Points, in no order, along strands that fork, close into loops and pass close to each other.
Two points are linked if the straight distance between their rows is under 131. Some points are linked to none.
Deg: [  1 -62 -31   8 -51 -35  -3 -17  -7  14   5  29   6 -12  -7 -26  35  -9
  19  75  -1  30   5  87  64 -43  21]
Nop: [-21  -4  15   6 -67  16  63   2 -49   5  16  31  -8  27 -23  94  15  -7
   4  27 -56 -31 -40  14  21  34   4]
zep: [ -9  44  91  47 -24  -3  63   6  -2 -22  -4  56 -39 -13 -59 -19   3  41
  33 -17 -23 -20  13  -8  44  17   9]
Sifid: [-49 -48 -41 -25 -25 -24 -10  16  21  -9   2  -4  17   3  -1 -25 -20 -29
 -27  29  18   0 -61  32  -5 -26 -18]
potil: [-31  -2  29 -19 -16  83  -1   9 -41  -7   7   6 -23  51  11  20 -11 -14
 -52  35 -17   9 -37   4  22  30  62]
bobov: [-53  -3  20 -22   2 -11  35   9 -25 -23  -1  10 -50 -65 -45  20  38  -6
 -34  13  -3 -50 -64  27  27  40 -14]
zuv: [-24  22  19  69 -60   7  51 -14 -16   0  14  20  43  89 -20  23 -31   6
  42  22 -50 -11  -8  61  13  32 -31]
Dupi: [-22   9  52  -7 -39  41  49  37   0   5  13  32 -16  44 -33  21 -29 -24
  13  -9 -16 -18 -29 -31 -11  -7 -13]
Gadug: [-39  43  51 -50 -33  16  35  37 -15 -31  -3 -12 -22 -14   4  14   4  15
 -15 -19   0 -67 -55 -68  15  27   7]
Nub: [ 10 -33 -21  -8 -26 -15 -11  22   8  50  20  52   5  51 -24  30   8   0
  12  12  13  22  79  22 -10 -71 -22]
femu: [ 68   6 -32  17  65  27 -48 -14  12 -49 -25 -45  -2 -67  54 -25 -35  -5
  -1  24  27  17  10 -78 -47 -34  33]
duz: [ 44  -4  45  35 -37  21  25   8 -19  27  20  39   3  28 -18  14  15 -50
  67  67 -21 -59  50 -19  34 -71 -30]
Vov: [ -9 -54 -57  -2  19 -46 -36 -17  24 -15   3  15 -12 -23  16 -26  23   7
 -16   9  27  75   1  37   6 -19 -10]
famo: [ 29  -7 -20  15  18  14 -11 -53 -57   3 -10 -30   2 -33  44  52  68  -6
 -30  41 -29   0 -26  56  31  77  33]
vaga: [ 45  -6 -63 -33 -11  -4 -11 -27  -2 -14 -26 -70  28 -19  80  69  -2   0
  17 -34 -15  23 -27 -65 -34  10  25]
pilu: [  8  19 -55 -14  20 -42 -34 -50  -9 -14 -34 -74   4 -44  47 -10  43  56
  18 -49   2  44  26  -6  -6  47  34]
raler: [ 54 -41 -26  10  56  51 -17   5  38  -5   1   8  19 -15  22  10 -86 -63
 -12  12   2  27 -20 -59 -85 -62  -5]
nodug: [ 40 -24 -10  20 -21  -8  13   0  -2  34  13  10  21  -2  -4  12  30 -63
  41  55 -11 -55  18  22  11 -38 -49]
vifes: [  1  32  41 -30  -8   1  10  58  28 -21  -1  12 -35 -34 -16 -41 -11  35
  -2  -2  48 -27  40 -80   8 -78  15]
nesad: [  5  35  42  24  26 -14  11   2  20  -9   8 -10   0 -39 -25 -72  -4 -18
  32  -7   1 -77   0  -6  19  -2 -41]
bik: [-12 -16 -33 -56 -42 -50  -5  25  22   3   4  26  -8   6  10  42  26  46
   6 -29  28  15  34 -38  -7 -50  -3]
Zak: [-70 -24 -33 -45  10 -57 -38   7  13  18  29  21  -2  37 -16  14  26  45
 -31 -65  35  68  17  28 -26  22 -24]
tev: [-40  49  39 -11  15  14 -19  20  -9  11  35   3  -3  58  -9 -46  -4  31
 -21   2  14 -42  23   9  26  19 -14]
Bor: [ -6 -27 -37 -38 -69  -7  -8  12 -14 -38 -19 -10 -17  -6  54  25  27  32
  -4  51  20  45 -24 -27  33 -43  63]
duge: [  0 -42 -81 -47  46 -24 -41 -40  -2   5   5 -57  16 -25  39  35  24 -35
   5 -36   0   6 -25  -3 -46  20 -29]
tum: [-59  35  16  23  13  -7  43   2 -25  -4  28  -5  -1  14 -57  34 -10  -6
  -3 -22 -28 -54 -49  47 -12  71 -58]
Godal: [ 13   4  21   3  50  35  17  21  23  43  22   2   8  22 -45   7 -43 -70
  23 -51  13  -4  -2 -27 -86  -7 -56]
Deleb: [ 10  -6 -34 -22  73  36 -47  -3  13  18  31 -17   5  28  22  -1 -21 -22
 -33 -18  16  16  14 -15 -54  -1  -9]
Tumo: [ 18  -3 -18  50 -40 -30  27  -8   4  31  10   4  51  41  -5  15  11 -37
  67  30 -16 -40  26  47 -12 -10 -68]
dag: [-44  43  41 -36  22  51  -3  27  -1 -19 -11   5 -47  31  -4  10 -12  46
 -48 -61  20  63 -12 -33 -34  52  43]
suk: [-22 -26 -32   5 -60 -44  16 -21   3  -7 -10  -3  37   8  26  25  -5  32
 -20 -14 -24  50 -61  44  25  37  14]
Ratu: [-10  44 -35  -4  78  -3 -46 -54 -11  -6 -37 -96 -22 -41  18 -56  22  41
   4 -65   7  43  52 -25 -34  53  41]
zab: [ 28  51  52  13 -13 -18 -18 -17 -45  31  16  19  20  62  12  27  41  45
  43  -6 -23 -67  95 -12  38   4 -13]
gaf: [-28 -18  30 -15  12  82  -5  17  -6 -44 -26  26 -70  17   0   3 -37 -13
 -38  11   7  90 -40 -25 -18   1  77]
kov: [  7  11  14  15 -14 -49   8 -16  19   4 -20  34 -10 -16 -25 -21  32  61
  15 -46  -1  27  49  27  25  18  15]
Garal: [ 15  10  31  26  36  13  17 -11   4  -6  -7 -18  10 -41 -22 -22 -24 -57
  18 -16 -24 -63 -43  -8 -12  28 -36]
gitut: [ -7 -12 -16  -4  20   6   2 -22  -6  11  -6 -13   1  -8   0  41  13  -8
 -23 -36 -21  12 -30  19 -12  58  -4]
tose: [ 33  24  81  68  -1  74  41 -11 -39   0   8  18   1  31 -12 -27 -32 -38
  21  51 -46 -34 -16 -18  49   8  22]
vugod: [ 36  19  31   9  46  57   8   1 -16  44  32 -11  27  43 -15  29 -25 -75
  24 -24 -10 -48  -3 -60 -52   6 -41]
pefub: [-23 -10 -36 -22 -28 -72  18   1  60 -31 -30  -8  12 -44   3 -13 -16  52
  13 -87  11  49 -30 -18  -3  -2   4]
nite: [ 11  59  52   6  28  63 -24  22  -4 -16   6 -24  -2  23  24 -67 -32  10
 -37  23  17 -38   3 -57  18  -5  48]
rosez: [-40   9  31 -61   8  43  -2  31  -9 -41 -13  -9 -47 -26  12   3   1 -17
 -47  11  24 -26 -67 -57 -14   4  31]
dala: [ 26  18   2  -7  45  12 -18  -2  20  29  13  -3   1  11   0  -8   6   7
   1 -36  10   5  56 -24 -19  -4  -2]
Guv: [ -6 -45 -31 -15  25 -23 -25 -24  -6 -43 -32  -9 -38 -75  23   5  33 -23
 -21  23   8  20 -59  18   0  21   4]
begat: [-27  -2  37  39 -20  71  31  -1 -30 -15  -3  16 -11  40 -27  -6 -56 -10
 -35  34 -49  11 -61  44  44  48  57]
gefan: [ 36  -1  46  54  -7  55  24 -23 -30  -6 -14  -2  16   5   8 -12 -40 -44
 -12  56 -51 -27 -53  25  41  32  35]
Fusid: [ 18 -51 -71  24  20 -34 -16   5  70   5   4   9  27 -21  -6 -38 -45 -20
   4  -7  26  54  12  26 -49 -64 -39]
gom: [-32 -21  45 -28  -5  25  47  44  28  -8  -2  42 -47 -18 -59  -3 -34 -43
  -9 -18   7   3 -58  -9 -36 -18 -17]
goti: [  1 -20 -21 -52  23  32 -42  33 -12  36  47   9  -6  43  15  43   5 -17
 -33  31  33 -17  49 -34 -34 -62 -24]
ped: [ 46 -29 -51  -3  71  12 -37 -18  31 -45 -27 -30  -6 -45  46   4 -62 -31
  -1 -18   8  38 -22 -66 -68 -28   9]
nid: [  56   37   33   14   24   29    3   16   11  -14    7  -27   25  -29
   17  -52  -41  -23   10   15   12  -70   -6 -102    1  -53    4]
resuv: [-13   1   9 -22  -1 -32 -49  42  -9  23  16  52 -20  31 -14 -19  10  60
 -13  11  39  -5 116  15  29 -86   9]
zovop: [-20 -25 -35 -36 -66 -98 -25  15  15  20  10  42  29  37  -3  17  19  67
  11 -21  29  21  65  12  11 -70 -17]
Sekek: [-19 -32 -53 -30  -7 -66 -53   1 -14  33  33  -1  29   6  16 -14  59   2
 -14  55  36 -27  38  59  32 -39 -38]
kas: [ -9 -69 -38 -18 -45 -21 -22  -4 -15  -5   2  49 -34  16  10  30  40  23
   7  41  16 101  40  33  35 -51  47]
pev: [-39   8  11  -6  33  -2 -23  19  24  -4  14   3 -11   0 -22 -85 -14  -1
 -34  13  27 -19 -10  38  11   5 -16]
Fofen: [ 40  26   6  33  21  13   3  30  50  23  35   8  34  33 -13 -54 -73  21
  15 -19  17  -7  67 -39 -17 -61 -22]
tado: [-62 -34 -31 -58 -73 -47  30  24   3  -3   3   8  10   3  -7  56  20   5
 -17 -18   2  -2 -69   2   0   9 -26]
Zere: [-27  23  -6  20   4 -66  29 -34   3  -6  -7  -4   0 -43 -40 -13  22  69
  -1 -68 -18   1   4  51  25  78   6]
koto: [  3  41  35  -9  89  19 -30   5  22  11  17 -15 -25 -10 -21 -67  -4  18
 -14 -52  34  -3  46 -13 -22  19   5]
Ket: [ 13  11  47  51   4  36  28 -10  -6 -17 -17 -17  30  -4  -8 -15 -71 -59
   7  20 -43 -53 -75   2   4  29 -19]
Zelas: [ 52   2 -36  38  43  16 -28 -27  18  36  12 -51  72  33  26 -24 -43 -47
  10 -11 -25 -21   2  20 -28  23 -26]
mav: [ 42  11  36   1 -23  16  11  31  10   4 -19  56 -42   5 -16  25   8  40
  17  -9  22  53  97 -66  -4 -77  46]
Ver: [ 39  51  12  -7 -12  33 -11  32   4 -22   7 -46  34  12  58 -42 -42  26
 -18  30  18 -54   5 -92  16 -40  37]
mok: [ 67  42  29  39 -34  14  23 -28 -24  10 -27 -18  31  -1  35  23  22  31
  22  -3 -36  -6  22 -19  35  44  47]
bulu: [-35 -11 -32  -7 -37 -51 -23  18  28  -7  24   5  29  17   7 -80 -20  48
 -19  36  31  15  11  34  50 -52  10]
bara: [-10  48  40  38   7 -23 -13 -34 -39  33  35  16  26  76 -23  20  31  34
  53 -18 -31 -64  78  40  10  33 -67]
bemig: [-52  24  41  54 -79  -7  64   9   1 -22   8  42  19  78 -45   9 -26   9
  73  18 -33 -15   7  36   2 -20 -44]
vusaf: [ -6   2 -13 -37 -17 -42  31  22  61 -17 -17 -15   2 -50  -7  -6 -24  12
  29 -77  12  -9 -23 -60 -27 -24 -13]
sodu: [-16 -29  26   7  14   5  48  10  20   5 -13  46 -48 -59 -71  13   7 -48
  -2 -21  -7   7 -36  28 -22  15 -29]
Pevof: [  5   5  26  15  71  18   2   7  18  24   8  -1   3 -21 -51 -40 -32 -87
  19 -14  12 -48 -22   8 -68   1 -62]
Rotez: [-28  17  35  34   9  -7  -2  -5 -21  52  28  52  -1  74 -54  19  21   8
  20 -20  -9  -8  73  66 -11  32 -56]
Sapa: [ -6  -7  28   3 -37  17  44  15  20 -56 -66  12 -42 -56  -5  16 -16   8
 -14 -19 -11  50 -57 -32  11  13  56]
Mab: [ 58   1 -36 -13 -56  -2  -5  10   4 -30 -17 -33  13 -26  79  12   1  42
  10  52  18  26  11 -57  18 -71  56]
Vimak: [-17  26  63 -23 -54  30  40  33 -27 -25 -17  14 -42 -21  -8   9  23   8
  -1  22  -2 -43 -27 -51  42  -1  41]
Ridi: [ 19  21 -25   1  39  50 -65 -23 -41 -45 -43 -44 -43 -16  56  24  28  -9
 -21  32  15  48 -12 -41 -32  44  45]
luda: [-69 -22   8  -5 -50 -48  15  18   7  22  11  67 -13  49 -64   0   7  31
  -4 -22  15  40  23  65   3  -3 -22]
Veke: [ 14   2 -35  26  67 -25 -10 -50   1  47  14 -52  31 -21 -26 -37  14 -37
  29 -40 -21 -38  32  56 -23  53 -54]
zof: [  9 -16 -36  10  53  25 -26 -25  -2  37   7 -28  43  17  -1  12 -18 -82
 -11  -6 -12 -32 -22  39 -59  40 -44]
Tor: [ 45  -5  39   9 -77  16  45   2 -35  14   5  25  -1  18   9  38  26 -19
  54  65 -35 -45  17 -21  59 -40  21]
Kugul: [-26 -20  16  21 -36 -27  69  26  23   9  -6  40 -17 -23 -72  17   1 -47
  50  -8   1 -26 -17  24 -29 -12 -68]
Funag: [-44 -60 -60 -51 -59 -64  -5   7   2 -11   6 -13  24 -15  24  27  27 -17
 -15  24  13  10 -72  14   5 -23 -21]
nele: [  2 -38 -61 -40  70  35 -61  17   1  10  57  -2  -4  27  31  15 -24 -15
 -45  38  43   9  25 -23 -70 -54 -34]
zural: [-22 -14  -4 -14  20 -38   4 -12   4 -25 -22  -1 -40 -97 -19 -17  60   0
 -15   2  10 -22 -34  34  24  34  -3]
ruris: [ 22  42 -22  13  79 -10 -40 -35  20 -24 -31 -76  -6 -76  13 -92   4  32
   9 -43  15   8  37 -23  -9  23  32]
befib: [-14  25  66 -23  -2  12 -16  44 -21  15  11  47 -48  28 -31 -20  23  28
   1  17  24 -26  84 -11  39 -51  21]
fita: [-12 -25   0  21 -12 -45  28  -7  43 -10 -22  55 -26 -37 -41 -27  14  34
   1 -41  -2  74   7  48  18   9   8]
bavut: [-29  -2 -10 -11  22 -17 -66  22  -1  16  27  32  -8  55   1 -43   2  67
 -40  13  44  49  94  37  23 -51  20]
temi: [  5  35  19  23 -32  55  -8  -3 -29 -38 -58 -17 -32 -12  29  19  25  35
 -25  26 -11  68 -14 -23  14  40  82]
garan: [ 41   8  -9 -30 -43 -34  39 -10   5  16  -9 -32  24 -33  19  54  27  -8
  58 -41 -26 -59  -5 -68  -2  -4 -14]
kog: [-38  35  22 -72 -13 -45 -14  29 -22  15  15   2 -16  10  -7  23  53  38
   7 -33  29 -77  44 -34  12 -14 -33]
tisin: [ 37 -32 -11 -22 -19  -2  39 -12   3   6 -24   2 -12 -56   5  79  41 -38
  27 -28 -25  -5 -24 -38 -17   3  -5]
peg: [ 34 -22 -16  40  22   1 -35 -33   7 -17 -17  -4   2 -21  34 -77   9   3
 -21  59   0  46   1  65  48   1  44]
Tiz: [ 21  -6  33  -9  65  20   4 -18  12 -40 -60 -23 -32 -96  -8   4 -33 -52
  -1 -51   1   3 -54 -65 -49  19  22]
Solel: [-68 -17 -43 -50  48 -37 -22  -8  24  21  20 -29   3   9 -28  -4  -1   6
 -14 -90  24  34 -14  24 -61  40 -47]
forom: [ 34 -51 -94 -30  31 -51 -53 -43  -4 -29 -10 -49  12 -53  79  21  11 -24
   5  19  12  24 -49   0 -23 -10 -13]
mozib: [  5  48  -5 -12   3  -2  -2   1   8  12  30 -60  56  43  26 -15 -35   4
  28 -42 -14 -76   1 -52  -9  10 -37]
Baze: [  9 -10 -37 -21  44 -29 -65 -29 -25  15  16 -27   5 -23  40 -31  75   3
 -27  59  29 -33  30  49  39   3  -8]
gavul: [ 43  23  14  26 -62  -2   9  16  12   0  13   4  37  48  27 -52 -40  50
  31  54  -7 -24  56 -14  67 -74  37]
Fik: [  3  -3  47 -13 -11  80  13  24 -19 -16 -18  34 -61  10  -8  29   8 -10
 -15  16   6  54   7 -58  -7 -19  69]
lize: [ 58 -14  16   9  45  52  -4  23  19   0  19  14  15 -25   9 -25 -63 -51
 -10  39  21 -28   1 -87 -45 -85   5]
Takaz: [-33 -31 -27   4 -34 -44  51  25  51   2 -22  10  18 -24 -47  16 -28 -45
  31 -49   8   1 -46  23 -53  -5 -67]
Bulok: [ 12  42  74  77  15   1  44  -8   5 -17   0  25 -13 -27 -42 -65  -4   2
  42   8 -27 -46   7  16  50  15 -21]
Beful: [ -1 -22  -5  25 -36 -16   1 -26 -30  11  13   9  14  -7   3 -37  36  -4
   6  87 -17 -25 -11  97  81   7   9]
mol: [ 30  51   7  19 -31  19 -10 -28 -39 -12 -50 -36   0 -25  42  31  57  49
  -4  13 -15  28  11 -15  22  58  63]
katuf: [ -6  -4 -39  -5  74 -29 -83  -9  13  16  28   3  -9  12  14 -57  25  47
 -37  -3  48  47  84  44   7 -14  -9]
degep: [-56  40  91 -21 -30  16  13  41 -35   5  30  51 -39  73 -48  -1  -1  28
  27  11   3 -50  43  -7  25 -34 -24]
negez: [ -7  22 -12 -27 -26 -17  27  -5   8   8   2 -39  34  13  12  30 -11  13
  30 -71 -27 -46 -23 -42 -16  36 -21]
detim: [-46 -19  -6 -15 -96 -69  12  19  -2  17   7  55  15  65 -33  10   8  39
  28   4   8  -1  37  37  22 -51 -19]
Zezi: [ 52  41 -15  25  72  -7 -47 -14  25   1   4 -49  22 -36  27 -90  -1  34
  -1  -4  28 -23  70 -16  12 -15  15]
Kota: [ 29  50  51  50  -3  63  13 -10 -19 -33 -74 -31  -6 -32   9  22 -18  14
 -23 -19 -30  51 -31 -42  -1  61  77]
keda: [-44  39  30  -7  26  31  14  -3 -54  21  47  -7 -11  36 -30  46  20 -12
 -21  -5 -25 -70 -19  16  -6  72 -44]
zosil: [-48   0  26 -10 -27  22  49   6 -55  -8  13  28 -45 -11 -38  62  34  -6
 -40  37 -29 -35 -52  26  38  46  21]
bubo: [ 27 -48 -49  -3  13 -15 -44 -46 -17 -46 -43 -35   6 -40  80  20 -11 -34
 -12  50  -8  42 -81  24   7  18  25]
bibok: [-38  57  52  -5  26  30  -2  17 -26  30  49   0   5  77 -23   4  -8  -8
  14 -15   2 -60  13  -3 -18  29 -59]
Kepo: [-32 -29 -31 -53   6 -44 -14   4   9  27  12  29 -17   9 -24  52  50  15
   1 -52  27  33  38   8 -33  -6 -41]
Gifi: [ 38 -30 -26 -19  -2  62 -40 -16 -47  -5   6 -16  -4  22  72  33  22 -43
 -25  99  -6  -3 -10 -14  10 -21  53]
leb: [ 18 -16 -54  -9  14  -6 -55 -29 -25   0   8 -10   3  32  64  25  42  30
 -20  21  13  67  33  14   9  13  27]
kapom: [ 19  63  82  43   5  71  15   9 -33 -17  -9 -16   7  22  18 -39 -19   2
 -11  22 -16 -39 -18 -54  43  30  52]
sunid: [-14  13  40 -35  47  -2   2  51  38  25  30  26 -39  -2 -60 -32 -22 -12
   5 -40  45  -3  36 -20 -51 -45 -45]
lagi: [  9   4  67 -11  31  61  22  15 -19 -12 -17  12 -37 -42 -15  11 -11 -59
 -21   6  -2 -34 -58 -58 -22  11  22]
tamem: [-60 -13 -12  -4  10 -34  -1   9  41 -23 -13  -8  12 -15 -21 -42 -44  13
 -37 -54   9  37 -67  45  -7  37 -13]
zan: [ 10   1  13  -1 -56 -38  38 -19 -37  -6 -31  23 -32 -58  -5  69  89  43
   7  13 -18   2   6  14  37  38  35]
sev: [ 20   0  17 -11 -42  76  12   6 -28 -15 -19 -12   2  38  48  40 -21 -16
 -25  37 -29  11 -41 -48  15   3  70]
Tele: [ 38  19 -31  -2 -38 -22 -25  11   8   7  31 -32  66  43  66 -35 -25  61
  -5  47  10 -30  43 -10  42 -52  16]
Lofo: [ 69  13 -16  22  -6   1  -7 -41  -8  16 -11 -43  49 -14  67   6  16   1
  12  19 -31 -11  -8  20  31  29  22]
Rusa: [ 34 -39 -26   8  -9  18 -23  -4  -8 -12 -11  42 -56   3  20  24  32  12
   5  47  18 100  72  -4  11 -53  53]
Lepig: [  7   3  61  -1 -18  69  32  35  -4   2  12  38 -30  31 -29 -11 -33 -27
   2  22  -5   0   2 -52  10 -41  33]
vif: [-47  12  -8 -48  17 -30  -7  40  32  27  32   2   1  24 -40 -15  -8   0
   5 -43  42 -27  22   6 -46 -22 -67]
lizop: [-48 -11 -56 -59  46 -34 -37 -20  -2  27  27 -56  20  -1  -2   3  25 -12
  -8 -47  16 -35 -15  16 -40  36 -51]
Vos: [ 33   2  -8 -10  11  32 -36  -6 -19 -33 -19 -33 -13 -34  58 -24  23 -10
 -25  77  16 -16 -15 -25  20 -22  54]
bude: [-67  19  19 -24  20   4  -8  23  23 -38 -11   2 -35   3 -12 -38 -27  47
 -55 -56  26  54 -46   0  -6  43  25]
midit: [-19 -23 -68  -3  68 -45 -86 -18   0 -29  19 -13 -28  -7  32 -50  30  35
 -35   7  56  77  30  29  -1   9  -2]
Tero: [ 68  36  40  30 -63  16  35  15   3 -10 -13   3  17   1  32 -18 -14  21
  37  30 -13 -19  28 -70  46 -50  52]
nef: [ 46  -5  41   9  75  69  -2 -18 -21  21  -8  -1   3 -16  -6  28 -27 -88
  -6 -17 -14 -24 -33 -68 -53  14   1]
gopa: [-10 -27 -17  -1  67  38 -17 -23  -6  28   6   2  -5  14 -16  38  -1 -51
 -33 -34 -15  31 -27  43 -54  63 -25]
gige: [ 12   4  13  51 -45  18  43 -27 -40  26  17  25  15  52 -14  62  10  -1
  12  38 -65 -12  -2  58  32  49  -3]
dek: [ -4  -6  -9  19 -15  -1   1 -34 -49  -4   1 -15  13 -12  28   6  34  14
 -40  62 -29 -10 -45  74  65  61  35]
Pabo: [-29 -75 -55 -12 -39 -64 -20  -6   5   6  14  33   2   0  -7   0  39   3
  -3  34  23  82   9  62  21 -47  -1]
Dip: [  8  51   7  15   9   5  -1  25  26  25  44 -19  49  68  -2 -25 -53   4
  38 -24   9 -50  48 -46 -33 -35 -60]
Rol: [-41 -28 -52  -7   4 -21 -21   9  42 -10  -1 -17  41  20   4 -30 -51 -18
 -32 -27  17  38 -59  27 -39   4 -29]
bebam: [ 42  -5 -37  22  33 -12 -43 -43  11  -2 -12 -41  39 -15  58 -45  -3  -1
 -17  22  -8  12 -14  47  23  25  14]
vom: [-13 -16  -7 -25  12 -10  29  12  52   0 -17  -5  -1 -29 -25  19 -38 -28
  10 -87   2  22 -39 -30 -57  -2 -31]
tupi: [-69  -6 -12  -9 -42 -47  47   8  -8   6  13  20  -3   4 -50  45  22   7
  -2 -17 -12 -23 -43  46  -5  39 -49]
duli: [-66 -12 -22 -19 -23 -21  -8  43  32 -10  25   2  16  31 -28 -82 -47   0
 -15  28  37 -15 -25  32   9 -50 -22]
babun: [ 35 -44 -23  17   7  46 -13  13  23  -4  13  37 -25  22   6 -10 -35   8
  -5  39  11  86  55 -11  -2 -78  46]
lev: [ 32 -25 -16  12   7  -3  14 -21  30  -8 -48 -48  53 -31  10  25 -75 -61
  10 -40 -35 -13 -74  -5 -28  24 -25]
Minod: [ 28 -19 -21  19  -7  17  -6  27  46   4  19  14  14  19   6 -48 -57  18
 -10  25  15  35  41 -12   7 -80  20]
zun: [ 21 -56 -13  -1 -54   7  47 -10  -8   3 -26  29 -13 -25   7  91  31 -29
   6  12 -39  37 -40  15   7   8  16]
fusan: [ 54  11 -40   6  -1   6 -41  -2   4 -55 -35 -43 -12 -66  67 -21   7  24
   0  62  34  24   6 -54   1 -48  48]
biku: [ 38  20   2  50  31  33   9 -21  20  29  -1 -42  68  46   2  -3 -80 -51
  22 -53 -43 -10 -15  -6 -35  42 -26]
zeli: [ 45   8 -17  47 -29  -2  38  -4  30   9 -15 -39  80  21  13  15 -70 -56
  54 -28 -42 -31 -40  -9 -30   1 -49]
Dokit: [-36  41  36   4  68  -2 -14  -2   8  -5   4  -5 -32 -38 -41 -76  11  28
 -30 -37  15 -21   6  31  13  59  -5]
pigi: [ -7 -23   3  33  21 -31  44 -19  38  -7 -31  36 -34 -72 -60   4  -2   0
  -2 -66 -18  53 -23  48  -9  40  -8]
mip: [ 32 -51 -24  40 -19  -9  55 -23   8  22 -28  23  10 -39 -28  77   3 -54
  16 -17 -51  31 -41  48 -20  32 -25]
fosa: [  1 -17 -10 -25 -54   1  -2   0 -18 -26 -13 -17  -5 -22  38 -11  24   7
  -9  68   1 -12 -38   7  58 -18  50]
Kof: [-69  34  55  37 -51 -18  67   5  -7 -13  21  59 -10  60 -78  37 -11  35
  42 -21 -30 -13   6  41 -14  19 -52]
Kurez: [ 22 -35 -23  33 -19 -31  45 -16  29  43 -12  41  12 -10 -49  56  21 -37
  48 -49 -25  29  20  40 -40  12 -48]
kuv: [ 18   0   7 -42 -17  59  -9   7 -48  -2  -9 -20 -10  14  53  69  37 -27
 -26  45  -5 -24 -26 -62  -2  11  39]
Vope: [ -9  27 -34 -29  -4 -42   3 -20  28 -19 -38 -57  14 -28  22 -13  -5  68
  22 -98   2  35  17 -44 -16  28  33]
manan: [  4 -13 -50  -3  11 -73 -55   3  19  15  29 -14  40  -9  22 -64  15  43
 -10  36  41 -14  52  47  36 -55 -28]
zenal: [ 29  -2  10  37  -1  -6  -3 -10  15  10  -9  25  -5   4   2 -47  20  19
   0  21  -5  28  43  41  45  -7  24]
Kel: [-28  -9 -20 -52   5   3 -22  31  -6  27  33   6   0  31  -7  11  16 -33
 -17  19  30 -45  11   4 -24 -30 -46]
Vobo: [ 24  16  56  39 -26  32  51   2  -9 -38 -54   0 -16 -57  -3  13 -23  -4
  -7   2 -33   4 -55 -23  33  32  57]
Vati: [  7 -15 -18  34  31 -30  19 -35  11  52   6  30   4  -9 -59  25  34 -13
  32 -57 -23  18  46  68 -28  50 -46]
gatib: [-13 -21 -36 -18  32  14 -14 -41 -53   3  -6 -22 -14 -15  24  92  54  -4
 -36 -18 -25  25 -31  25 -12  88   6]
vanik: [-76  19  46   9 -18 -18  22  27 -14  23  25  60 -21  75 -81   2  -1  12
  29 -10  16  -9  45  68 -16   0 -65]
ranep: [-21  32  66  11 -43  -3  36  10 -37 -16 -10  39 -45  -8 -31   4  43  50
   3  22 -10 -32  26   4  60  24  36]
Deve: [ 34   4 -60  -8   8 -35 -61  -6  -3  17  32 -33  50  15  73 -30   8  68
 -23  45  29   4  64  14  34 -41   5]

How many points has the smallest loop of links through each point below? Write 0 if it is on no loop.
Sifid -> 10
Bor -> 5
zovop -> 21
nef -> 13

A tip is a point with one link. Name the tips that can be reached along the links from each point below, in the order of the rows.
Kof -> zab
mozib -> degep, lev, Vati
Funag -> dag, Baze, sunid, Tero
peg -> gaf, Zere, Sapa, Zezi
duz -> Tumo, Tor
